Points, in no order, along strands that fork, close into loops and pass close to each other.
In the rows, 128 means zero.
Two points are linked if the straight distance between their rows is under 74.5. Some points are linked to none.
Q784: 155,135,114,131,89,144,106,104,129,161,100,122,124,144,111,134,129,146,105,110,144,109,96,126,116,134,164
Q352: 136,154,123,110,140,150,147,116,180,117,65,106,113,137,139,149,130,123,111,127,166,116,130,142,117,122,156
Q929: 143,132,139,117,144,117,110,154,183,137,98,118,120,134,136,123,130,98,110,130,136,123,129,132,127,114,141
Q384: 128,138,119,150,104,153,131,123,106,146,123,121,86,112,116,124,101,146,131,108,126,128,132,136,120,110,113
Q840: 143,128,124,115,135,108,154,127,104,106,144,154,145,97,140,134,137,161,164,161,91,147,154,127,147,138,118
Q530: 101,77,127,163,130,103,148,136,108,139,187,95,121,143,122,103,127,99,149,138,121,131,134,135,135,131,86
Q508: 122,100,136,140,99,123,143,94,71,149,165,108,112,122,114,107,122,157,122,104,134,131,138,124,143,136,118
Q380: 137,121,126,139,126,114,175,173,132,108,136,135,124,124,123,146,117,94,130,115,117,140,134,145,125,108,140
Q356: 133,124,129,132,135,129,111,105,136,138,114,131,126,128,138,117,133,150,127,129,130,132,93,116,131,167,128
Q988: 97,153,125,126,110,166,82,102,125,146,146,127,147,131,121,116,144,130,114,148,137,113,98,107,159,155,119
Q692: 141,149,109,104,113,138,107,97,117,140,124,132,121,132,143,152,127,160,104,103,159,135,118,117,112,125,165
Q894: 129,156,133,115,146,123,172,170,109,90,83,138,138,112,157,154,141,125,144,147,124,150,144,137,111,111,135
Q275: 133,156,134,111,115,124,138,114,140,135,101,112,109,112,137,127,111,133,124,88,152,123,119,130,115,115,140
Q866: 132,82,134,163,141,101,141,150,140,115,140,98,113,143,124,107,131,86,146,125,110,127,155,135,107,121,102
Q348: 136,156,137,104,127,133,134,147,117,112,123,136,149,126,148,146,131,146,142,132,89,138,149,128,129,122,124
Q882: 131,138,135,125,145,126,129,138,148,126,90,118,114,127,140,143,142,102,114,117,125,126,141,136,116,115,137
Q749: 120,97,136,141,124,135,167,175,151,117,115,110,112,138,112,137,111,86,123,126,123,127,125,140,120,103,136
Q961: 122,127,131,136,125,135,141,86,112,148,140,140,121,137,128,134,135,151,133,118,120,133,110,114,120,146,121
Q598: 134,168,103,119,102,142,130,107,103,115,73,125,118,106,144,163,129,159,141,109,138,145,123,127,114,110,139
Q256: 114,58,141,153,138,126,104,132,136,132,130,106,108,141,97,102,118,84,132,119,125,127,132,128,136,113,115
Q499: 89,137,133,109,115,144,107,100,87,149,151,136,131,104,122,122,135,167,111,152,148,135,112,108,156,149,111
Q671: 142,114,113,128,129,99,153,158,122,89,134,150,153,103,125,158,129,98,126,132,114,133,141,127,126,113,133
Q645: 118,116,115,147,113,134,123,116,112,140,186,150,146,137,109,128,133,139,116,159,120,118,95,112,153,132,125
Q280: 131,109,129,125,112,156,115,122,160,159,110,119,106,137,109,138,114,116,115,99,146,109,130,137,106,131,150
Q53: 139,142,114,113,123,137,142,138,129,100,114,138,113,107,132,143,133,144,134,141,110,123,144,138,121,125,130
Q993: 124,127,140,133,158,150,122,127,127,134,142,125,123,144,118,98,121,115,117,115,131,123,129,149,132,148,140
Q178: 147,108,127,121,112,166,94,130,163,174,116,128,114,154,104,121,104,129,110,112,145,128,98,137,122,124,146
Q951: 145,146,124,125,142,140,170,127,130,71,132,158,141,130,138,169,139,146,122,127,130,149,140,117,104,129,133
Q330: 128,148,101,119,118,116,114,146,166,89,116,137,143,126,120,138,124,101,125,134,147,116,110,138,133,113,150
Q591: 142,143,126,133,150,128,109,114,137,107,101,140,141,120,143,128,147,149,124,126,134,147,108,125,123,144,141
Q360: 121,137,128,107,147,112,119,134,138,134,172,160,160,120,139,126,126,135,126,155,126,123,112,108,133,145,125
Q332: 123,143,149,148,138,126,116,154,134,151,143,150,141,149,131,126,136,131,113,144,135,129,116,131,130,141,132
Q787: 116,142,141,115,133,119,140,111,130,131,125,116,110,121,148,124,120,117,149,97,126,137,128,120,115,124,115
Q501: 130,103,131,120,122,141,133,129,173,138,104,109,97,142,115,140,121,95,98,121,142,104,154,153,108,98,151
Q211: 138,140,148,117,145,101,143,131,130,126,97,139,131,119,159,133,141,155,155,137,133,147,154,138,115,113,137
Q673: 126,96,138,155,128,125,154,148,123,152,118,70,79,139,127,99,116,106,130,111,125,122,138,151,102,90,129
Q836: 140,133,118,122,155,109,165,171,131,78,108,145,152,115,140,150,134,119,139,140,126,149,148,117,117,136,135
Q253: 143,160,128,106,128,147,120,102,168,132,86,108,116,128,141,126,122,121,115,97,174,121,118,148,119,136,155
Q313: 146,167,129,113,149,118,162,128,139,128,88,137,139,132,159,146,135,162,140,129,129,157,141,132,113,105,158
Q49: 112,96,134,148,138,138,101,134,141,135,137,126,114,127,124,128,123,93,110,124,115,134,139,127,132,124,116
Q490: 135,175,102,101,136,125,106,132,143,123,106,151,145,117,163,144,137,139,124,143,126,141,136,140,122,110,151
Q939: 126,135,139,145,106,128,128,118,108,114,108,108,123,130,106,132,132,140,123,97,134,124,136,134,135,146,141
Q884: 123,123,128,138,123,119,133,116,79,96,143,142,142,117,128,151,135,136,137,131,122,140,161,137,141,123,114
Q261: 124,125,113,118,141,109,133,134,124,121,158,168,150,120,130,128,146,147,137,154,102,133,145,128,125,135,130
Q367: 106,135,140,108,128,148,122,107,93,113,170,147,137,109,133,140,135,159,132,155,133,134,119,94,138,149,100
Q916: 154,146,104,108,92,144,126,105,142,140,91,132,122,136,131,163,137,163,104,112,142,107,112,126,101,121,175
Q242: 145,119,133,99,117,141,98,141,163,135,133,127,129,152,108,108,123,126,128,154,132,105,91,125,135,141,133
Q368: 127,128,147,131,148,115,150,105,118,133,146,131,124,131,134,120,126,129,142,122,114,139,120,125,115,140,103
Q419: 133,147,108,117,115,141,147,134,123,101,92,130,115,107,152,175,134,146,125,130,121,147,135,129,102,108,149
Q646: 122,136,145,108,135,125,138,162,124,131,151,130,152,132,145,131,126,116,150,133,96,126,145,121,133,145,107
Q649: 116,135,144,125,122,108,131,142,102,153,152,128,134,127,126,121,122,106,148,143,97,114,118,121,146,126,95
Q429: 120,81,137,167,118,113,153,106,93,136,169,93,112,137,104,90,109,110,155,121,123,128,126,142,143,130,106
Q573: 119,136,102,111,95,150,95,86,119,147,144,145,131,118,135,145,129,169,110,108,150,134,117,114,132,144,134
Q182: 122,67,131,153,122,104,131,136,128,127,150,99,111,145,119,116,119,89,136,122,111,132,137,117,136,115,87
Q166: 142,128,122,121,152,121,153,120,137,77,139,165,149,127,127,148,136,131,138,137,128,119,126,118,111,149,120
Q95: 123,112,145,143,109,133,107,124,139,127,122,116,124,139,103,122,124,108,114,96,133,129,128,127,148,128,128
Q125: 122,126,138,120,151,126,100,156,141,104,130,137,146,126,134,109,129,95,125,147,133,112,134,117,131,145,119
Q410: 130,158,149,118,159,105,133,139,125,137,118,139,157,142,145,118,147,145,158,150,125,130,154,143,126,142,143
Q91: 133,110,136,159,172,106,136,148,126,113,152,123,134,143,134,96,135,105,134,135,100,120,156,122,126,126,97
Q537: 128,113,106,138,88,128,124,88,115,151,137,137,127,118,111,139,123,151,120,107,128,130,102,112,137,142,140
Q295: 139,120,115,114,93,125,101,130,143,124,112,138,117,128,106,109,124,132,137,137,137,103,103,134,133,135,139
Q189: 97,117,123,137,135,124,124,130,119,146,191,164,165,122,114,131,135,127,131,168,124,114,119,111,146,154,109
Q873: 127,108,135,160,127,119,149,155,138,134,97,99,94,139,121,124,118,96,115,116,134,121,128,152,108,108,135
Q165: 137,171,113,117,111,131,99,105,131,131,73,121,134,118,158,149,140,139,127,102,130,134,110,118,121,122,138
Q885: 133,148,119,137,141,133,88,116,112,107,116,139,143,116,141,108,133,126,114,142,135,134,120,119,145,131,121
Q79: 132,133,112,122,96,137,118,148,169,113,100,122,119,130,107,124,125,115,127,126,152,111,110,147,131,103,147
Q67: 120,113,141,153,115,147,135,143,109,155,132,96,84,125,118,100,100,118,132,101,128,127,145,143,121,99,110
Q713: 119,127,137,137,128,153,117,118,117,156,158,126,118,142,102,88,109,119,124,126,120,123,97,130,148,137,127
Q326: 140,176,93,100,129,126,111,113,159,117,84,124,140,118,168,154,144,123,119,118,133,139,123,138,126,119,147
Q588: 109,148,123,135,142,137,85,109,119,130,142,140,156,124,132,117,145,141,106,150,133,128,110,102,147,144,107
Q72: 124,108,142,148,189,98,149,154,106,121,152,127,159,135,137,111,135,107,153,145,110,129,166,119,113,143,113
Q702: 116,104,137,125,117,110,148,135,86,116,165,144,141,106,128,144,123,129,147,144,127,137,153,133,144,130,90
Q24: 132,113,126,115,126,146,94,119,148,140,146,134,138,141,97,75,113,130,122,145,131,118,89,122,159,138,141
Q180: 122,92,146,146,119,125,152,115,73,138,180,86,100,131,110,100,104,130,123,102,129,124,138,133,144,117,103
Q302: 135,131,152,117,147,113,149,138,153,134,109,111,126,146,138,139,144,117,130,130,110,118,167,134,113,122,131
Q738: 125,123,133,138,108,122,135,90,90,140,126,106,114,122,117,116,118,143,138,86,138,133,140,127,135,137,134
Q701: 114,129,142,132,170,87,138,132,123,125,139,137,156,130,147,118,147,139,163,138,119,147,162,125,118,151,110
Q9: 134,135,119,142,91,144,128,137,135,148,106,104,85,120,112,138,125,128,115,102,112,115,137,134,132,99,117
Q564: 78,125,110,123,93,150,95,101,113,167,145,127,140,112,105,117,132,151,107,160,151,119,97,108,162,148,111
Q902: 158,138,122,132,124,170,104,113,154,161,115,122,112,150,117,124,128,145,103,122,143,103,95,142,129,119,148
Q423: 126,140,122,117,141,134,88,137,156,98,130,136,151,142,111,123,124,103,123,127,144,105,122,123,146,126,140
Q77: 154,160,114,104,145,134,152,129,148,99,116,154,147,138,154,165,137,165,121,125,126,159,135,125,111,115,163
Q679: 142,102,135,120,141,125,110,164,152,128,127,133,127,135,121,123,125,107,111,146,124,125,130,124,124,117,131
Q163: 108,116,141,141,141,101,136,149,110,156,181,138,148,133,117,115,125,118,143,163,106,109,130,115,145,145,91
Q260: 121,117,137,139,140,101,158,125,89,127,154,135,133,106,143,115,125,152,166,155,113,153,147,139,139,137,94

A piece is two or more points that can be reached from each other along the links. Count, over all rows, the pieces, the separate loops (a circle has one, a figure eight two, a Y none), the forks (points with three links) and the tips (points with one).
pieces => 4
loops => 1
forks => 5
tips => 11

A tip is a point with one link. Name the tips that can be reached along the links from each point below, in the order of the rows.
Q588 => Q352, Q501, Q367
Q951 => Q993, Q166, Q302
Q189 => Q645, Q490, Q884
Q673 => Q894, Q9
